Points on a hilly landscape, in no order, each with its height.
From any point a climber takes the steepest step (rise divided by distance) to one of its 2 nearest points. It stops when none of these is higher. Distance is the straight distance between rows; heights are no part of it.
j978 h=370: 0.82,2.45,2.25,-2.75,-0.36,-2.43,-0.14,-1.45,1.20,-0.47,-2.36,-0.19,-1.84,-0.93,2.35,0.47,-1.21,-1.09,-0.30,0.87,0.10,0.26
j494 h=544: -1.16,-0.53,-1.20,2.73,0.64,3.08,1.56,1.56,-0.83,-1.01,1.54,0.30,-0.41,-1.59,0.90,0.33,0.31,1.00,1.01,0.17,-0.17,-0.67
j370 h=517: 0.31,-0.38,-1.77,-0.23,-4.18,-2.19,-0.62,-0.71,-1.59,-0.57,2.57,-2.19,-1.11,3.75,-1.43,1.70,0.66,-1.29,2.40,-2.17,0.45,4.45
j57 h=493: -0.16,-1.29,-1.64,1.50,-2.11,1.62,1.37,1.64,-1.41,0.11,1.92,-1.60,-1.23,0.84,0.33,-0.03,0.98,0.69,-0.58,0.08,-0.60,1.26
j878 h=165: -0.86,2.31,-4.35,-1.75,-0.27,0.72,0.93,-0.29,-3.66,1.03,1.10,0.16,-3.86,3.29,-1.02,1.37,-2.89,1.97,0.00,-1.23,-1.56,2.38
j904 h=387: 1.99,1.15,-1.44,-2.00,-2.58,-0.97,0.41,2.18,-3.21,3.50,-0.77,-1.51,1.23,3.48,-0.83,0.06,-0.62,1.40,-5.41,0.18,0.81,1.76
j957 h=93: 1.83,-1.27,-1.56,-1.80,1.63,-2.77,-0.09,0.05,-2.70,0.44,-1.76,1.22,-2.24,0.47,2.83,-1.11,-1.90,2.95,-1.25,0.58,-0.91,0.74
j835 h=421: 1.45,-1.73,1.25,-1.50,1.66,-1.60,0.42,0.99,-0.71,0.32,-1.09,0.53,-0.71,-2.49,3.66,-1.76,0.01,2.42,-1.60,1.03,0.05,-0.52
j567 h=536: -0.60,-0.38,2.70,2.16,1.54,0.25,1.02,1.51,1.16,-0.69,-0.72,0.88,0.87,-4.53,1.25,-0.12,0.94,0.83,-1.18,0.11,0.44,-2.27
j864 h=471: 1.09,-0.90,-1.50,1.04,3.59,-4.50,-1.07,-1.74,-2.31,-0.47,1.68,4.44,0.29,0.53,-0.81,-1.83,-2.22,0.47,3.27,-2.18,1.53,0.69
j43 h=456: 0.84,-0.99,-2.57,-0.39,-2.51,-2.38,-0.18,1.80,-3.91,0.70,2.39,0.66,-2.09,3.75,-0.36,-0.10,0.51,1.82,-1.23,-2.85,-0.79,2.05
j579 h=369: 1.59,-2.87,2.06,-1.98,-0.60,-2.63,0.52,2.01,-0.63,0.42,-0.33,-0.51,0.34,-2.42,3.52,-2.05,1.59,1.45,-1.21,-0.57,0.60,0.17
j141 h=441: -3.41,4.56,0.29,1.88,-0.77,1.85,-0.49,-2.95,1.68,-1.95,0.57,2.38,-1.27,0.99,-0.96,2.53,-1.84,-2.59,2.39,-0.91,-0.03,-0.62
j265 h=120: -0.28,-0.48,3.52,3.28,-0.49,-2.65,-1.06,-1.93,2.36,-2.55,0.78,-0.72,4.26,-2.31,-1.73,0.32,2.64,-2.63,1.33,-2.15,2.56,-1.09
j966 h=149: 0.09,1.73,-4.27,-1.66,0.87,-1.05,0.92,0.03,-4.55,1.99,0.26,1.46,-4.05,2.61,-0.03,0.53,-2.20,2.30,-0.98,-0.66,-1.86,2.15
j637 h=565: -0.77,-2.08,0.30,4.19,3.89,2.39,1.09,2.65,-0.54,-0.45,0.84,1.23,1.50,-4.66,1.24,-0.25,1.44,2.25,-0.54,0.08,0.40,-2.99
j919 h=532: 0.95,0.61,3.25,-3.10,-2.43,-3.25,-0.36,-0.54,1.48,-0.56,-0.68,-1.89,0.59,-1.83,1.96,0.11,0.96,-1.83,0.61,-1.14,1.53,0.60
j335 h=99: -1.08,-0.96,3.44,2.76,-0.36,-1.32,-0.76,-0.27,2.06,-1.88,0.64,1.41,2.27,-3.35,-0.71,0.29,1.23,-1.70,0.78,-1.58,1.88,-2.08
j803 h=552: 0.10,0.92,-0.71,-0.19,-4.01,-3.12,-0.20,-0.94,-0.72,-0.42,0.69,-2.36,-0.21,1.25,-0.38,2.15,0.41,-2.18,2.05,-2.26,1.20,3.01
j14 h=214: 3.75,-2.01,-1.20,-3.84,2.27,0.60,-0.57,2.02,-1.36,3.44,-2.88,-1.63,1.17,-1.36,1.95,-1.38,-0.56,1.76,-3.50,2.36,-0.17,-1.05
j27 h=324: 2.74,-3.40,-0.66,-2.67,-0.82,-6.16,-1.16,0.58,-2.87,0.54,0.49,0.46,0.23,1.71,1.69,-1.66,1.13,1.91,-0.32,-2.52,-0.50,1.80
j345 h=75: -2.88,-2.11,2.85,4.51,0.49,1.89,-0.88,0.04,3.26,-2.95,2.86,1.88,1.33,-0.63,-1.31,-0.51,1.57,-2.94,2.58,0.72,1.76,-2.90
j626 h=63: -4.04,-1.31,2.38,3.86,0.94,2.22,-2.29,-1.92,3.87,-3.22,2.37,2.16,0.84,1.20,-2.82,-0.64,0.45,-3.70,2.60,0.00,1.05,-3.37
j346 h=374: 0.73,-0.38,-2.68,-0.49,0.48,-0.81,1.28,1.54,-3.23,2.26,-0.32,-0.01,-1.30,0.15,0.56,-0.05,-0.50,2.15,-2.45,-0.09,-0.94,0.51
j226 h=206: 0.81,0.82,5.35,-1.77,-0.16,-3.00,-2.32,-3.50,2.80,-1.64,-0.09,0.19,2.12,-2.46,-0.12,0.04,1.56,-2.28,0.83,-0.87,0.71,-1.24
j816 h=205: 0.20,2.09,-3.44,-1.19,-1.77,3.63,0.81,0.09,-0.80,1.60,0.21,-3.33,-1.36,4.43,-2.01,1.33,-1.29,-0.04,-0.85,1.59,-0.88,2.76
j631 h=402: -4.92,3.13,1.74,2.42,1.08,0.66,-2.01,-4.54,1.81,0.04,-0.33,4.70,-0.95,-0.46,-2.86,1.74,-2.40,-3.09,0.31,-1.46,-0.73,-2.79
j188 h=360: -0.02,-1.18,-1.89,-0.87,-2.54,0.95,0.58,1.63,-0.54,-0.79,2.38,-0.99,-1.62,6.25,-1.97,-1.69,1.33,2.72,-0.30,1.34,-1.70,3.07
j766 h=479: -4.34,1.78,1.96,4.01,-0.81,2.45,-1.83,-2.73,3.80,-1.83,1.24,2.26,0.20,0.47,-1.45,1.93,0.40,-3.24,1.83,0.57,0.22,-2.54
j909 h=529: -1.71,2.21,-1.38,0.75,3.16,-1.06,0.75,-1.52,-2.19,-0.29,1.13,4.75,-2.91,0.17,-0.02,0.51,-3.67,0.34,2.30,-0.95,0.08,0.58
j622 h=568: -2.36,2.76,-1.21,0.54,0.53,-0.04,0.46,-1.78,-1.08,-1.54,2.12,2.80,-2.09,1.07,-1.22,1.34,-2.64,-1.32,3.97,-2.45,0.65,1.01
j527 h=503: 0.31,-0.33,2.97,0.46,1.25,-2.83,-0.66,-0.76,0.81,-0.94,-0.17,2.92,0.26,-2.92,0.28,-0.28,-0.65,-0.29,1.22,-0.85,1.18,-0.67
j50 h=472: 0.57,0.85,-1.57,-0.32,-5.10,-1.23,-0.15,1.18,-1.92,1.32,1.50,-2.31,-1.17,4.48,-0.91,0.78,-0.23,-0.28,-1.92,-0.70,0.69,3.53
j502 h=82: -0.21,-2.59,4.91,0.89,3.31,-2.71,-2.70,-1.95,1.59,-1.50,0.40,3.07,2.50,-3.42,-1.18,-2.46,-0.47,-1.20,0.40,-1.06,1.08,-2.75
j836 h=257: -0.15,4.26,-2.10,-0.32,-2.67,2.00,1.11,-0.48,0.00,2.38,-2.82,-3.33,-0.83,0.78,-0.19,2.64,-1.40,-2.51,-1.61,0.88,-0.46,1.11
j472 h=259: 1.23,4.76,-0.13,-2.80,1.80,-0.39,-1.13,-2.97,0.66,0.17,-4.54,-0.36,-2.87,0.24,2.37,1.56,-3.73,-0.31,-0.51,2.55,-1.00,0.08
j546 h=158: -2.64,1.57,-0.72,-1.41,0.63,4.30,3.55,-0.20,4.42,-0.09,-2.59,-1.58,1.06,1.04,-2.69,0.27,1.69,-1.63,3.00,4.04,-3.33,0.01
j930 h=431: 1.33,1.24,-1.46,-1.15,-4.56,-1.92,0.26,1.94,-3.01,2.44,0.49,-1.48,-0.16,4.38,-0.73,-0.17,-0.48,1.20,-4.51,-0.67,1.00,2.71
j177 h=549: -2.76,3.58,-2.40,-0.14,2.23,1.08,1.19,-1.78,-2.08,-0.83,1.14,2.86,-3.15,1.00,-0.46,1.48,-3.80,0.34,2.86,-1.57,-0.72,0.83
j84 h=418: -0.25,1.89,0.62,-0.70,-1.03,-2.14,0.84,-0.32,-0.13,0.09,-1.27,0.35,-1.70,-1.38,1.11,0.80,-1.03,-0.55,0.46,-0.56,0.36,1.03
j891 h=286: 1.06,-1.24,0.07,-1.58,-2.51,-0.59,0.95,2.60,-1.04,2.41,-1.42,-3.03,1.21,-0.38,1.64,-1.14,0.69,1.05,-4.24,-0.19,0.79,0.82
j47 h=266: 0.33,-2.15,-3.94,1.11,3.37,6.06,-0.29,3.16,-0.30,0.62,1.11,0.41,0.62,-2.32,-0.85,0.32,0.32,2.55,1.94,0.67,-1.27,-1.56
j17 h=520: -0.49,-0.66,-1.09,1.72,-0.58,0.52,1.51,1.16,-1.35,-0.14,0.83,0.05,-1.13,-1.25,0.93,0.38,0.16,0.80,-0.09,-0.64,0.22,0.48
j278 h=159: 3.27,-0.54,-0.31,-4.76,0.36,0.63,-0.61,0.79,-1.61,3.16,-2.67,-2.58,1.44,-0.19,2.71,-1.21,-1.26,0.75,-3.89,2.88,-0.05,-0.07
j309 h=680: -1.25,-1.36,-3.64,0.16,0.79,3.50,1.50,0.46,-0.97,-2.17,0.99,-0.40,-1.10,2.48,-1.29,-0.34,-0.86,3.19,1.42,0.61,-1.97,1.22
j438 h=223: 2.85,-1.61,3.98,-2.28,0.91,-2.38,-2.39,-1.23,0.84,-1.53,0.77,0.37,-0.11,-1.57,3.55,-1.25,0.16,-0.27,0.94,0.53,1.03,0.04
j64 h=562: -2.71,-0.35,-0.25,3.17,1.85,3.24,1.04,0.94,-0.11,-2.37,2.21,1.55,-0.17,-0.72,-0.04,0.19,-0.50,0.56,1.58,0.06,0.47,-1.42
j241 h=366: 2.44,-2.17,1.82,-4.39,-1.49,-2.20,-1.04,1.25,-1.32,1.23,0.18,-1.57,-0.22,0.45,4.63,-2.33,0.51,0.83,-2.72,1.06,0.31,0.81
j855 h=189: -0.03,0.00,0.41,2.60,-3.46,1.88,1.64,1.14,1.19,0.31,-0.69,-3.49,0.11,-0.48,0.91,0.61,1.75,-1.81,-0.70,2.12,0.09,0.33
j402 h=653: -1.95,-1.70,-1.85,0.66,-0.63,2.40,1.52,0.46,-0.46,-2.90,2.15,0.30,-1.22,2.22,-0.45,-0.48,-0.23,1.27,2.42,0.50,-1.16,1.39
j575 h=341: 0.95,1.86,-1.68,1.26,2.39,4.19,-0.75,1.76,1.58,2.50,-2.54,0.09,0.27,-4.28,-0.72,2.62,-0.12,-0.33,0.67,0.88,-0.95,-2.89
j114 h=139: -0.12,0.18,1.88,3.14,-1.34,-1.89,-0.30,-2.07,1.67,-2.45,1.62,-0.81,3.05,-0.77,-1.11,0.89,1.99,-3.25,2.66,-1.96,2.34,0.12
j447 h=368: 2.09,-3.59,-1.74,-0.34,-0.77,-5.02,-0.20,1.25,-3.49,0.20,1.82,1.82,0.29,1.16,0.71,-0.97,1.76,1.83,0.17,-3.63,-0.50,1.33
j778 h=449: 0.63,-2.03,-1.08,1.75,2.57,-4.26,-0.51,-1.29,-2.26,-0.73,2.59,3.06,1.86,-0.28,-0.84,-1.76,-0.39,-0.10,3.14,-3.38,2.07,0.65
j238 h=486: 1.09,-3.09,0.93,0.97,0.37,-0.05,1.68,3.40,-0.15,0.49,-0.60,-0.44,1.16,-4.17,2.67,-1.97,2.08,2.37,-2.41,-0.25,0.66,-1.30
j70 h=459: -3.52,3.59,1.41,2.70,-1.70,1.05,-1.50,-3.71,3.33,-1.88,0.91,2.10,-0.27,0.95,-1.84,2.59,-0.32,-3.67,2.64,-0.62,0.34,-1.30
j165 h=586: -1.41,1.77,-0.45,1.31,0.33,-1.25,-0.42,-2.46,-0.31,-1.68,2.02,2.13,-0.08,0.68,-1.95,1.15,-1.96,-2.41,4.05,-3.01,1.54,0.85
j562 h=401: 0.67,-3.01,-0.84,0.44,-0.56,-3.62,0.59,1.57,-2.23,0.32,1.40,1.95,0.03,-0.94,1.48,-0.77,0.73,1.66,0.57,-2.44,0.37,0.72
j360 h=434: 1.43,-0.13,1.49,0.31,4.14,1.72,-0.03,2.06,1.28,1.05,-2.37,-0.22,1.37,-5.62,1.14,0.05,1.29,1.86,-1.36,1.43,-0.37,-3.10
j654 h=391: -0.45,1.48,1.81,2.24,3.22,2.47,-0.40,0.67,2.35,0.79,-2.56,0.48,1.73,-5.46,-0.02,1.33,1.10,0.63,-1.52,1.29,-0.80,-3.86
j639 h=484: 1.06,-0.36,1.83,-0.13,2.68,0.05,0.75,1.33,0.53,0.24,-1.74,-0.22,0.23,-4.39,2.43,-0.91,0.66,1.94,-1.91,1.44,-0.23,-1.96
j299 h=300: -0.45,-0.42,-2.63,-1.89,0.01,0.56,3.39,1.81,1.31,0.69,-0.46,-1.18,-0.24,5.81,-5.13,-1.63,1.33,3.23,-0.35,2.60,-2.19,2.79
j493 h=260: -1.30,1.97,5.18,-1.01,-0.72,-2.29,-2.22,-3.87,3.49,-0.87,-1.27,1.81,0.86,-2.46,-0.35,1.11,0.36,-2.18,-0.11,-0.48,-0.33,-1.90
j750 h=171: -0.87,0.68,0.78,2.42,-3.55,0.87,1.03,0.15,2.03,-1.21,0.25,-1.92,-0.37,-0.37,0.67,1.54,1.65,-2.44,1.58,1.25,0.36,0.31
j413 h=588: 0.26,1.27,1.66,0.18,-1.79,-3.38,-0.23,-1.69,1.23,-1.31,-0.33,-0.20,0.91,-1.43,-0.37,1.56,0.24,-2.03,2.16,-2.32,1.62,0.95
j197 h=363: 0.16,1.63,-0.15,3.24,1.44,4.68,-0.48,1.07,2.59,1.01,-1.98,-0.78,1.46,-4.23,-0.20,2.13,1.80,-0.74,-0.16,1.39,-0.59,-3.15
j610 h=114: -0.38,3.71,-2.55,0.38,0.83,6.82,-0.91,-0.57,3.59,0.89,-2.14,-0.44,-0.19,-0.44,-1.52,3.23,-0.18,-2.00,3.05,2.43,-2.04,-1.74
j235 h=232: 0.33,2.77,-2.90,-1.07,-1.99,2.49,1.05,0.46,-1.74,3.05,-1.60,-3.28,-0.56,2.22,-1.43,2.18,-1.62,-1.23,-2.28,0.55,-0.03,1.88
j755 h=156: -1.01,0.39,4.71,0.52,0.75,-3.05,-2.36,-3.99,2.52,-1.34,-0.30,0.69,3.95,-2.52,-2.19,-0.36,1.20,-2.69,0.55,-1.95,1.05,-1.95
j225 h=154: -0.42,0.15,1.69,2.77,-2.97,-1.39,-0.32,-0.84,2.23,-1.95,1.08,-1.32,1.34,-0.68,-0.08,1.67,2.27,-3.41,2.91,-0.41,1.55,0.50
j663 h=332: 2.83,-2.24,-1.86,-2.35,0.67,-1.77,0.12,2.53,-3.62,3.00,-1.49,0.02,0.26,1.48,1.46,-1.88,0.16,3.37,-5.02,0.78,-1.09,-0.23
j111 h=487: 0.32,-0.68,-2.60,-0.72,-3.76,-2.02,-0.75,0.43,-2.92,-0.23,3.05,-0.65,-2.17,4.50,-1.12,0.69,0.30,0.76,1.08,-2.80,-0.41,3.36
j996 h=526: 0.84,-2.91,-0.37,2.67,1.82,1.83,1.76,3.24,-0.82,0.74,0.08,-0.23,1.87,-4.28,1.74,-0.88,2.44,2.58,-2.03,0.28,0.51,-2.03
j144 h=133: -1.68,2.87,-1.44,-0.40,1.11,6.17,0.85,-1.07,4.56,0.02,-2.81,-0.64,0.78,1.00,-2.07,1.75,0.97,-1.65,3.91,4.05,-3.18,-1.35
j67 h=273: 3.38,-2.14,-1.99,-2.99,2.17,-0.77,-0.54,1.53,-2.72,2.56,-2.34,-0.82,0.19,0.16,2.46,-1.68,-0.34,3.30,-3.79,2.07,-1.15,-0.50
j148 h=271: 3.37,-2.15,2.06,-2.25,1.21,-1.44,-2.85,-0.57,-0.73,-1.24,0.84,0.67,-1.26,-0.94,5.33,-1.88,-0.72,1.87,0.03,0.62,1.14,0.36
j657 h=542: -0.77,1.36,2.34,0.52,0.68,-3.05,-0.87,-1.95,0.69,-0.74,0.03,2.36,0.54,-1.91,-0.93,0.74,-1.08,-1.79,1.82,-1.84,1.20,-0.52
j166 h=316: 1.99,-0.96,-2.56,0.89,1.43,4.97,-0.47,3.07,1.06,3.36,-1.77,-0.88,0.80,-4.18,-0.66,1.53,0.31,-0.06,0.07,0.77,-0.50,-2.34
j717 h=336: -0.70,-1.69,-2.39,-1.21,-0.79,1.33,1.92,1.22,0.26,-1.35,0.69,-0.69,-1.27,5.44,-2.92,-1.77,0.96,3.61,0.28,2.08,-2.30,2.66
j517 h=115: 1.98,0.22,1.28,-4.52,-0.51,0.31,0.69,1.17,-0.73,2.36,-2.15,-3.07,0.91,-1.09,3.24,-1.46,-0.03,-0.10,-3.98,1.92,0.50,0.12
j718 h=289: 1.86,-2.62,-3.58,0.92,1.58,5.72,-0.19,3.55,0.16,2.43,0.15,-1.01,0.61,-2.08,-0.81,0.74,1.05,1.31,0.38,1.19,-1.02,-1.48
j118 h=599: 0.98,-2.74,-3.90,-0.69,1.24,4.10,0.46,2.13,-0.07,0.00,0.67,-1.09,0.16,3.22,-2.90,-0.94,1.34,3.77,0.02,1.86,-2.38,0.60
j929 h=121: -0.08,-1.58,5.64,0.23,2.38,-2.86,-2.97,-4.06,2.00,-1.65,0.31,0.75,4.02,-2.61,-1.82,-2.15,1.21,-2.46,0.22,-1.58,0.64,-2.77
j551 h=340: 1.09,0.17,-3.01,-0.74,-0.70,0.87,0.87,1.60,-2.52,3.41,-0.78,-1.75,-0.29,0.79,-0.44,0.76,-0.45,1.28,-3.12,-0.07,-0.18,1.03
j740 h=631: -2.62,-1.12,-0.56,0.99,-0.67,1.65,1.07,-0.18,1.56,-3.72,2.17,0.58,-0.51,2.34,-0.87,-0.35,-0.53,-0.83,4.12,0.70,-0.19,1.12
j457 h=221: 0.56,-0.35,-1.58,-2.68,0.14,4.39,2.15,1.10,2.76,1.88,-1.48,-2.82,0.46,3.09,-4.05,0.08,0.93,-0.44,1.25,3.63,-2.46,1.73
j801 h=426: 0.35,-3.09,-0.73,1.73,0.09,-2.84,0.17,0.57,-2.07,-0.58,2.87,2.27,1.11,-0.92,0.27,-0.92,1.04,0.62,2.42,-3.32,1.51,0.57
j696 h=317: -0.12,4.98,1.00,-2.76,-1.59,-0.98,0.69,-1.60,1.28,0.85,-3.86,-1.46,-1.50,-0.80,1.67,1.63,-1.56,-1.59,-1.28,0.67,-0.06,0.19
j555 h=85: -1.90,-1.13,2.67,4.66,-0.51,0.22,-1.22,0.01,2.35,-2.13,2.04,1.30,1.50,-1.98,-0.88,0.46,1.57,-2.80,2.00,-0.59,1.57,-1.92
j653 h=392: 1.57,-1.20,-2.66,-0.15,-1.54,1.79,0.59,2.79,-2.08,-0.47,2.72,-0.59,-0.94,5.73,-1.57,-1.60,1.88,3.67,-2.16,0.30,-1.33,1.26
j490 h=309: 1.51,3.85,1.58,-3.56,0.18,-1.49,-1.59,-2.78,0.78,-0.71,-2.98,-0.38,-3.20,0.51,3.07,0.95,-3.16,-0.87,-0.35,2.16,-0.34,0.67
j988 h=645: -0.57,-2.98,-4.85,0.03,2.49,3.68,0.90,2.07,-0.97,-2.30,0.46,0.60,-0.22,2.94,-2.34,-0.86,-0.31,4.91,1.20,0.94,-2.61,0.44
j303 h=593: 0.33,1.20,1.13,-1.14,-3.23,-4.02,0.02,-1.07,0.64,-0.67,-0.80,-2.46,0.34,-0.58,0.33,1.62,0.99,-2.31,1.57,-2.12,1.39,1.94
j547 h=320: -2.57,1.39,4.39,-0.81,0.38,-1.04,-3.17,-5.72,3.53,-0.35,-2.09,3.62,0.24,-1.96,-0.61,0.69,-1.42,-1.92,-1.17,0.77,-1.60,-2.84
j96 h=215: 1.41,-1.53,-0.67,1.93,-2.71,2.63,1.82,2.20,0.62,1.86,-0.71,-4.73,1.33,0.08,0.43,0.17,2.00,-1.08,-2.70,2.50,0.22,0.58
j91 h=276: 3.20,-2.89,0.05,-3.21,0.16,-5.00,-1.70,-0.67,-1.89,-0.64,-0.09,0.72,-0.35,1.21,2.97,-1.67,-0.45,1.42,0.70,-0.87,0.24,1.83
j445 h=183: -2.13,0.47,-0.85,-2.02,-0.17,3.34,4.21,0.95,3.73,0.96,-2.11,-2.50,1.21,1.41,-4.16,-0.25,1.66,-0.86,2.14,3.22,-2.90,0.99
j206 h=590: -1.74,-1.05,0.61,4.80,3.07,3.68,0.81,1.92,0.73,-1.64,1.05,0.80,1.13,-3.53,0.19,0.41,1.22,0.56,0.11,0.68,0.41,-3.17
j252 h=245: 1.66,-1.79,-1.28,0.84,-2.24,1.77,1.07,2.56,-0.72,2.68,-1.12,-3.66,1.83,-0.31,-0.05,0.19,1.19,0.34,-4.06,1.08,0.83,0.19
j395 h=554: 0.90,-1.31,-3.17,0.02,-0.47,3.97,0.45,1.81,-0.83,1.13,1.37,-2.32,-0.49,2.94,-1.36,-0.20,0.92,2.05,-1.19,1.53,-1.19,1.25
j385 h=502: -4.23,1.42,2.00,4.31,1.58,4.29,-0.66,-1.34,2.98,-2.38,0.97,1.81,0.43,-0.12,-1.14,1.15,0.45,-1.63,0.95,1.51,-0.41,-3.42
j720 h=411: -0.04,0.33,-1.43,-0.86,-1.82,-2.32,1.23,0.79,-2.76,1.62,-0.27,-0.05,-2.19,0.85,0.60,0.36,-0.98,0.81,-1.16,-1.18,-0.36,1.80
j380 h=610: -1.78,0.66,-0.45,1.47,-1.12,0.52,-0.14,-1.64,0.88,-3.30,2.78,0.92,-0.14,1.64,-1.09,0.77,-0.37,-2.32,4.72,-1.26,1.14,1.12
j508 h=422: 0.34,-0.18,0.62,2.11,3.74,-4.30,-0.67,-2.78,-1.34,-0.91,1.63,1.78,2.77,-0.46,-2.21,-2.88,-0.55,-1.17,2.29,-3.14,2.56,0.17
j45 h=168: 3.36,-0.74,3.57,-1.82,2.05,-3.76,-3.11,-3.55,0.41,-2.16,0.99,0.20,1.47,-0.82,1.67,-1.63,-0.09,-0.63,2.04,-0.44,1.55,0.76
j247 h=123: 1.28,-0.19,-2.92,-1.82,0.90,-3.26,0.32,-0.35,-3.86,1.22,-1.17,1.93,-3.44,2.08,1.85,-0.34,-2.48,2.42,-1.26,0.27,-1.46,1.79
j628 h=122: 2.14,0.48,2.53,-2.07,1.29,-4.66,-1.50,-3.45,0.34,-1.59,-0.33,0.54,0.69,-0.64,0.67,-0.59,-0.72,-1.02,2.23,-1.28,1.09,1.47
j138 h=282: -0.94,6.20,-0.72,-1.11,-2.53,0.76,0.93,-1.78,1.52,1.50,-4.09,-2.50,-1.16,0.05,0.54,3.04,-1.07,-2.99,-1.50,0.49,-0.28,0.20
j29 h=448: 0.90,-4.07,-0.12,0.46,0.51,-1.35,1.76,3.20,-1.99,0.81,0.02,0.34,0.62,-2.58,2.83,-1.97,1.80,3.23,-2.42,-0.93,-0.27,-1.11
j408 h=473: 1.46,0.94,3.21,-4.74,-2.61,-2.69,-0.95,-0.47,0.53,0.57,-0.69,-2.44,-0.38,-0.56,3.91,-0.54,0.36,-2.11,-0.52,0.65,1.04,1.06
j290 h=541: -3.84,-1.18,0.93,3.71,3.46,3.23,-0.14,0.32,1.11,-3.25,2.79,3.49,-0.16,-0.15,-1.29,-0.87,-0.98,-0.49,1.91,-0.91,1.38,-3.03
j568 h=419: 2.65,-0.40,3.11,-4.36,-1.51,-1.57,-1.53,0.06,-0.27,0.73,0.17,-2.15,-0.61,-0.46,5.35,-1.71,0.24,-1.33,-1.39,1.96,1.13,0.61
j488 h=440: -0.35,1.15,-1.72,-0.45,-3.75,-0.70,1.00,0.89,-2.15,1.98,-0.03,-2.30,-1.71,1.68,-0.19,1.01,-0.77,-0.14,-1.68,-0.88,0.12,2.67
j283 h=516: 0.20,-0.58,-1.81,0.60,-2.94,1.82,0.82,1.54,-1.14,0.90,1.55,-2.43,-1.37,3.46,-0.95,-0.24,0.73,0.63,-1.57,1.19,-0.44,2.39
j129 h=51: -2.99,0.19,1.79,3.58,0.95,0.84,-1.98,-1.92,1.83,-2.31,2.56,2.43,0.59,0.20,-2.78,0.07,-0.63,-3.19,2.70,-1.93,1.70,-2.24
j847 h=420: -3.82,4.40,0.77,1.78,1.33,0.55,-1.41,-3.70,1.02,-0.91,0.52,4.45,-1.81,0.69,-2.35,2.02,-3.25,-2.94,2.05,-1.68,-0.20,-1.63
j515 h=327: 1.11,-2.19,1.79,-3.34,-2.15,-1.97,0.22,2.20,-0.81,1.42,-0.73,-2.06,0.77,-0.77,3.09,-1.84,1.16,1.08,-2.59,-0.12,0.52,0.88
j137 h=500: 0.47,-0.01,-0.50,1.04,3.09,-3.42,-0.72,-1.60,-1.68,-0.68,0.64,5.12,-1.91,-0.12,0.42,-0.74,-3.78,0.50,2.44,-0.76,0.98,0.42
j945 h=395: 1.92,-3.26,-0.77,-0.95,-0.37,-1.54,1.02,3.54,-2.99,2.16,-0.49,-0.46,0.75,-0.21,1.73,-2.15,2.04,3.41,-4.52,-0.66,-0.88,-0.66
j714 h=338: 2.59,0.31,-2.88,-1.89,-0.97,0.68,0.11,2.15,-2.64,4.39,-1.66,-1.52,1.27,1.97,-1.38,0.42,-0.62,1.60,-4.68,0.30,0.18,0.74
j716 h=40: 1.11,3.22,2.38,-3.12,0.02,1.52,0.36,-0.50,2.53,1.98,-3.56,-2.65,0.91,-2.67,2.35,0.32,0.89,-1.55,-2.74,1.90,0.09,-1.99
j544 h=263: -0.88,0.35,-1.53,-2.60,-0.58,2.07,3.71,1.01,2.67,1.45,-1.32,-2.49,0.08,4.96,-5.29,-0.87,1.05,0.99,-0.01,2.98,-1.79,2.90
j734 h=455: 0.26,-0.46,1.75,-0.77,-0.26,-3.41,0.41,0.40,0.34,-0.56,-0.53,0.64,-0.55,-2.15,1.76,0.05,-0.20,0.04,0.67,-1.19,0.99,0.62
j870 h=394: -1.42,0.33,1.58,3.70,3.18,-2.96,-1.76,-3.49,-0.16,-1.42,1.95,0.85,2.85,-0.41,-4.01,-2.29,-0.16,-2.76,1.60,-3.64,2.57,-1.24
j871 h=566: -1.75,-0.30,2.52,4.45,1.47,1.75,0.53,1.00,1.78,-1.37,0.57,1.24,1.03,-3.97,0.14,0.42,1.05,-0.05,-0.78,0.40,0.79,-2.88
j804 h=367: -3.98,1.27,2.97,1.14,1.55,-1.15,-2.33,-5.14,2.73,0.12,-1.94,4.63,-0.19,-1.40,-2.01,0.90,-2.46,-2.42,-0.56,-0.12,-1.17,-3.32
j840 h=184: -0.57,2.19,-3.88,-1.50,-0.96,3.02,0.62,-0.26,-1.69,0.32,0.63,-1.78,-2.75,4.57,-2.01,1.35,-2.03,1.79,0.12,-0.18,-1.43,2.94
j429 h=318: 3.13,-2.58,0.63,-3.20,0.35,-1.70,-1.85,0.85,-2.04,-0.07,0.00,-0.51,-1.18,0.37,5.24,-2.09,-0.62,2.30,-1.96,1.25,0.00,0.40
j869 h=522: -4.25,0.01,0.93,3.47,3.50,4.68,-0.18,-0.33,2.66,-3.68,1.16,2.17,0.30,0.55,-1.33,-0.36,-0.52,-0.60,1.97,1.41,0.20,-3.18
j450 h=425: 0.89,-0.94,-2.97,0.03,-1.83,0.38,0.26,2.32,-3.74,0.00,3.12,0.63,-2.03,4.63,-0.73,-0.92,0.93,3.32,-1.92,-1.89,-1.54,1.09
j611 h=77: 1.41,0.76,1.36,-2.83,-1.27,1.20,1.23,1.31,0.53,1.97,-3.04,-3.78,1.81,-2.53,2.12,-0.44,0.83,-0.69,-3.50,1.15,0.62,-1.04

Call two points neighbours if one is among the 2 nearest of the other. Go from one point of each pair to the other, from neighbour to neighbour, staying as high as possible. Name the lowest point that can't be avoided.
j206, j64 -> j91
j64, j309 -> j57
j303, j206 -> j515

Where does a climber stop that starts at each point below?
j909 -> j309
j27 -> j309
j517 -> j206
j929 -> j64
